Each row is a point on a landscape with many valleys, with its height.
A ball rolls from a point to whichever of its 5 nearest points has the largest drop for the distance, and stops where none of them is lower. Distance is the straight distance between rows; heights are no part of it.
Z167 height 722: [151 124 104 126  90 137 118  80 182  92 162 155 101 170 127 124 154 103
 129 116]
Z889 height 677: [131 130 107 125  52 132 133 104 173  92 156 154 124 182  84 117 127 130
  76 153]
Z243 height 728: [105 109 190 108 184 132 202 146  51 154 145  65 166  68 122 127 119 148
 172 120]
Z569 height 235: [165 129  78 125 108  96 110  62 188  54 142 174 110 137 123 117 156 102
 146 108]
Z713 height 654: [ 88 134 168 148  94 131 118 135 143 142 192 185 113 159  46  92 138 149
  92  81]
Z945 height 699: [110 125 165 161 105 147 119 135 132 125 195 180 105 135  22 112 117 161
 112  67]
Z864 height 616: [162 115  55 137  88  83 113  59 157  45 147 191 113 120 136 104 117 105
 134  88]
Z145 height 379: [169 123 121  79 168 111 118 129 113 150  67  92 140 123 189 154 116 119
 152 161]
Z406 height 308: [117 124 171 140 119 139 145 129  74 148 125  97 126 104  63 136 129 130
  84 150]
Z64 height 870: [136 115  67 128 141  88 134  85 142 109 126 158 131 169 185 135 135 104
 129 132]
Z544 height 195: [140 141 183 114 166 151 131 160 150 119  99 100 126 117 135 147 137 118
 127 116]
Z995 height 519: [169 132  75 137 142  99 110  80 172  85 135 157 105 167 123 124 156 102
 142  98]
Z895 height 570: [119 122 172 144 131 126 155 142  56 166 151  96 143 119  58 129 129 116
  80 132]
Z463 height 787: [139 120 119  77 177 132 124 144  87 144  55  97 141 105 198 149 150 113
 127 195]
Z7 height 437: [151 125  81 134 132 104 100  70 179  77 148 150 109 156 139 139 153 103
 140 104]
Z791 height 629: [122 122 129 108 108 134 137 142 112 140 172 110 144 130 116 114 139 173
 145 148]
Z315 height 498: [ 88 133 185 143 149 138 172 155  64 143 129  59 139  91 106 119 106 122
 183 126]
Z742 height 472: [110 129 141 173 113 120 109 132 133 154 156 150 107 130  57  91  91 163
 114 107]
Z799 height 518: [123 121 160 122 117 124 148 140  88 137 154  91 133 115  78 143 137 165
  94 157]
Z756 height 295: [133  99 106 126 135 132 109 118 136 128  79 168 135 104 173 147 101 120
 117  95]
Z590 height 174: [ 93 134 185 142 136 139 165 157 107 114 120  58 111 115 117 144 141 112
 141 140]
Z899 height 768: [125 144 117 134  76 148 113 122 153 130 157 122  84 178 122 132 107 125
 149 124]
Z413 height 838: [126 136 103 114  92 141 127 145 151 122 165 124 120 169 117 116 111 139
 166 140]
Z497 height 465: [ 78 153 173 133 167 130 175 152  76 147 129  59 139  93 113 113 119 125
 164 140]
Z860 height 628: [153 133 101  76 176 135 137 126 101 132  71  92 152 108 213 156 147 120
 135 173]
Z71 height 362: [106 166 176 134 165 137 149 172 100 169 110  81 144  85 148 140 131 107
 157 118]
Z111 height 702: [126 121  83 140 134 105 129 123 122 128 112 183 141 157 180 126 163 115
 134 112]
Z604 height 525: [128 139 166 112 125 154 135 147 155 102 135 121 134 112 134 129 168 170
 110 122]
Z753 height 357: [120 127 125 163  91 129  93 123 149 153 153 140 107 152  69  89  90 142
 115 126]
Z676 height 817: [115 146  98 132  97 150 141 141 126 137 177 129 131 163 136 105 160 159
 139 148]
Z306 height 194: [121 158 175 130 156 132 142 176 139 138 112  89 130 113 146 141 145 111
 139 129]
Z54 height 418: [118 165 156 136 173 143 122 171 120 173 104  95 141 104 163 163 149  93
 144 111]
Z617 height 593: [ 83 155 172 127 166 144 203 164  84 159 120  86 148  79 149 117 128 113
 169 120]
Z746 height 43: [110 122 185 133 150 132 137 164 135 115 101  82 112 104 118 133 142 120
 152 133]
Z487 height 635: [ 95 138 197 113 175 148 188 174 102 164 133  89 180  59 155 125 142 125
 156 118]
Z291 height 464: [168 112  65 127  99  92 113  57 176  50 137 183 109 128 148 123 138 123
 137  93]
Z657 height 929: [138 131 118 111 184 132 120 122  73 154  68 114 157 100 183 154 119 101
 119 163]
Z16 height 404: [132 130 156 128 151 142 117 151 156 105 116 134 126 102 149 157 161 133
 123 101]
Z254 height 482: [102 112 115 162  84 121 107 134 141 155 163 159 107 142  48 113  82 154
 114 106]
Z347 height 613: [107 114 120 152  82 119 124 113 181 131 159 172 102 176  74 132 108 121
  75 157]
Z424 height 446: [120 109 174 118 115 128 150 135 105 124 134  82 113 112 115 139 153 168
 107 153]
Z546 height 504: [ 91 113 191 140 119 148 166 134  47 163 110  84 124 100  63 147  96 107
 100 142]
Z638 height 474: [129 114 158 103 115 144 128 162 128  97 151 108 131 103 140 131 160 156
 116 148]
Z168 height 541: [164 116  67 120  78 108 124  40 171  49 163 195 112 131 124 133 158 109
 106 102]
Z645 height 69: [103 129 120 142  90 123  93 120 134 177 155 110 130 139  71 104  99 158
 130 133]
Z749 height 274: [144 104  75  94 112 132 117 107 140 112  71 145 133 112 197 133  73 116
 124 133]
Z575 height 538: [122 115 135 122 113 128 141 137 109 133 162  98 131 122 101 124 126 177
 121 160]
Z999 height 589: [142 156 155 122 203 113  76 128 134 159  90 107 141 121 152 167 156 105
 140 141]
Z982 height 658: [127 160 156 139 177 135 121 155  88 185  82 113 147  83 176 149 149  95
 136 134]
Z123 height 319: [134 110  89 132 122 119 109 119 138 129  79 172 141 124 190 121 100 110
 107 124]
Z950 height 713: [137 129  99 118  80 143 112 114 177  98 151 134  97 190 112 126 137 113
 145 134]
Z998 height 544: [116 123 103 137 132 134 120 145 125 133 127 190 145 116 169 117 155 127
 135 110]
Z246 height 624: [ 96 115 131 156 100 121 112 104 146 142 157 188 126 191  58 107 115 144
  75 143]
Z768 height 342: [135 126 163 145 169 145 113 152 153 127 115 107 130 114 142 157 136 114
 138 108]
Z32 height 872: [163 125  75 145 131  82 118  73 143 103 132 164 156 161 158 139 153  96
 131 140]
Z494 height 534: [132 136 139 139 133 109 135 145  94 156 160  94 132 136  70 131 116 185
 100 153]
Z169 height 625: [122 129 115 130  68 135 131 119 170 128 141 152 107 185  94 109  90 131
  95 160]
Z751 height 290: [151 123  67  91 115 140 129 118 142 112  67 113 133 122 214 133  84 136
 153 125]
Z467 height 622: [139 128  76 138 126  95 130 104 122 105 115 186 142 158 188 121 135  96
 118 121]
Z706 height 296: [151 114 145 127 166 129  96 135 144 132  93 129 149 118 156 145 125 135
 147 123]
Z328 height 527: [102 115 128 164  69 116 121 115 158 139 152 153 105 174  84 118  95 143
  95 140]
Z499 height 297: [158 118  50 128 115  99 140  98 127  93  98 161 130 143 216 140 126 108
  93 129]
Z664 height 742: [140 117 103 129  99 140 101 101 159 106 150 153 111 196 110 135 152  99
 154 121]
Z225 height 684: [132 134 108 122  69 142 126  99 176 100 145 150  99 171 110 120 130 110
 120 140]
Z696 height 302: [160 121  80 102 100 143 142 111 150 137  63 134 128 120 212 130  83  87
 123 126]
Z341 height 615: [123 124 112 149  85 131 115 120 180 120 149 154 114 170  82 117 103 136
 103 146]
Z796 height 513: [150 110  66 140 132  79 105  61 184  55 148 170 118 144 136 114 128 123
 127 110]
Z619 height 190: [160 130 105  96 169 131  90 116 128 146  66 109 125 107 180 149  94 130
 141 151]
Z930 height 318: [104 146 171 146 155 128 176 168  91 131 117  62 113 102 124 120 113 107
 155 117]
Z682 height 604: [126 109 141 106 142 143 140 147 135 109 151 135 139 108 141 137 162 167
 134 121]
Z888 height 272: [160 107  72 111 110 123 138 100 147 118  73 149 146 127 199 115  99  93
 101 133]
Z43 height 507: [105 155 172 124 179 157 155 164  88 176 122 107 169  75 163 141 150 103
 130 117]
Z39 height 774: [163 147  82  64 165 123 145 123 122 118  81 107 140 121 227 120 121 135
 140 159]
Z175 height 564: [ 99 114 120 158 100 111 109 132 148 144 170 189  99 159  65 103 105 143
  78 117]
Z182 height 371: [143 100 120 128 141 160 116 119 134 124 105 176 144  80 172 138 126 144
 131 112]
Z245 height 462: [112 170 177 135 190 130 131 158 107 164 104  98 138 110 168 141 152  89
 156 119]
Z308 height 844: [119 137  91 121 110 134 122 133 145 133 149 177 121 173 160 112 166 109
 152 113]
Z345 height 608: [119 136 117 117  97 123 127 143 122 131 163 128 127 132 107 104 104 187
 140 152]
Z616 height 926: [129 143 138 117 173 136 106 142  80 176  56 112 143 108 179 159 131 104
 125 160]
Z955 height 765: [136 127  82 154 133 115 116 107 138 119 116 181 140 169 164 134 164 115
 130 123]
Z635 height 552: [132 126 158 143 125 111 132 126  97 158 157  99 125 130  61 115 135 148
  73 150]
Z309 height 417: [113 127 174 131 123 134 144 152  89 125 120  98 111  97  87 138 126 138
 100 142]
Z737 height 285: [ 92 118 177 131 125 143 154 155 107 127 121  76  97 123 101 137 126 115
 120 143]
Z951 height 609: [ 89 110 138 166  89 133  92 122 142 136 179 189 105 155  46 100 124 153
  70 111]
Z836 height 697: [151 121  85 128 127  93 118  88 141 103 130 167 129 184 149 135 165 101
 151 105]
Z295 height 689: [162 117  52 134 130  59 111  70 173  71 142 157 116 153 155 114 146 123
 146 112]
Z872 height 461: [124 137 107 145  93 132 115 143 130 147 160 119 119 148  74 101 105 165
 139 161]
Z536 height 569: [145 129 161 162 151 119  94 131 125 159 184 123 123 131  32 117 117 157
 117  93]
Z105 height 802: [165 125 117  43 182 142 143 137 103 109  59 107 148 114 252 137 135 104
 140 147]
Z189 height 365: [128 102  90 128 118 130 118 127 127 127 102 183 160 123 180 124 114 125
 113 115]
Z778 height 298: [165 130 106 100 185 125 102 117 127 148  74 110 147 111 172 162 115 133
 138 144]
Z380 height 729: [134 128 126 123 110 145 120 155 143 118 139 169 153 120 154 125 164 148
 138 120]
Z672 height 682: [109 141 108 124  71 138 120 131 135 140 166 119 100 164  92 103 104 145
 146 151]
Z271 height 708: [143 136 114 121  64 150 110  92 178  85 149 150 106 187 101 129 138 107
 135 125]
Z923 height 816: [128 146 107 137  80 141 113 134 131 119 149 132 109 171 118 104 125 125
 159 134]
Z348 height 392: [116 123 174 112 127 132 147 152 125 113 126  94 111 119 107 144 143 150
 111 155]
Z594 height 259: [159 115  87  99 132 130 111 110 142 125  71 134 129 100 200 133  78 125
 134 121]
Z769 height 317: [104 163 172 135 177 139 145 166 107 147 122  83 131 106 139 124 130 109
 152 122]
Z513 height 313: [144 131 175 124 165 148 130 166 156 113 110 112 104  91 139 152 142 117
 126 103]
Z383 height 701: [ 89 136 195 132 173 128 210 167  82 153 152  66 174  59 141 118 118 126
 160 128]
Z623 height 666: [ 92 125 161 167  98 143 130 160 126 124 189 190 108 148  35  71 131 158
  93  75]
Z710 height 330: [141 121 126 110 154 126 108 130 147 121  99 155 148  80 155 156 138 145
 126  81]
Z980 height 436: [134 126 144 137 129 111 113 121 103 156 161 111 134 143  54 118 108 179
 114 115]
Z821 height 435: [ 97 127 174 142 128 148 155 126  55 152 105  77 136  81  78 127  98 115
 156 122]
Z633 height 762: [119 149 113 124 109 147 132 137 132 141 154 150 128 143 157 112 179 134
 152 125]
Z969 height 780: [129 140  91 140 108 118 118 107 168 108 143 164 116 197 133 123 160 100
 150 114]
Z567 height 341: [153 144 130 127 190 129  94 131 142 142  91 112 139  95 140 155 134 117
 142 122]
Z498 height 578: [ 94 130 181 137 163 131 192 158  72 162 123  64 146  79 111 113 122 131
 178 132]
Z155 height 153: [158 111 133 119 177 137  96 130 150 137  87 138 144  92 154 164 126 124
 140 105]
Z695 height 571: [144 115  66 142 118  95 135 116 117 118 110 179 139 155 174 131 123 106
  89 126]
Z839 height 372: [ 86 122 183 137 137 153 149 165  73 128 121  63 101  97  94 140 109 100
 143 120]
Z976 height 450: [118 121 173 123 121 160 150 148 148 101 137 104 123 100 115 158 152 133
 114 137]
Z866 height 574: [128 134 158 144 147 113 128 134  89 163 180 115 145 131  39 119 123 145
  99 123]
Z68 height 339: [142 135 138 134 117 117  93 144 116 160 161 119 133 124  64 116 101 176
 129 129]
Z599 height 64: [ 85 124 174 137 134 136 155 143  79 146 112  70 114  91  78 118  99 116
 123 136]
Z163 height 692: [163 119  88 109  74 132 119  78 184  62 176 182 122 159 109 127 159 114
 116 133]
Z952 height 270: [167 135  88  88 142 112 110 117 129 128  67  97 143 117 183 133  92 153
 165 145]
Z277 height 455: [134 123 127 140 115 120 114 134 107 149 164 107 132 120  81 107 120 179
 123 162]

Where does a ball stop that starts at each point below?
Z676: Z645
Z383: Z746
Z889: Z645
Z243: Z746
Z498: Z746
Z271: Z645

Call two points neighbours if one is among the 5 nearest of the other. Go from one point of each pair to the other, from neighbour to neighbour, staying as low as possible. Name the highest point that can't be avoided.
Z406 and Z645: Z494
Z619 and Z406: Z309
Z599 and Z619: Z768
Z406 and Z569: Z163
Z746 and Z599: Z737
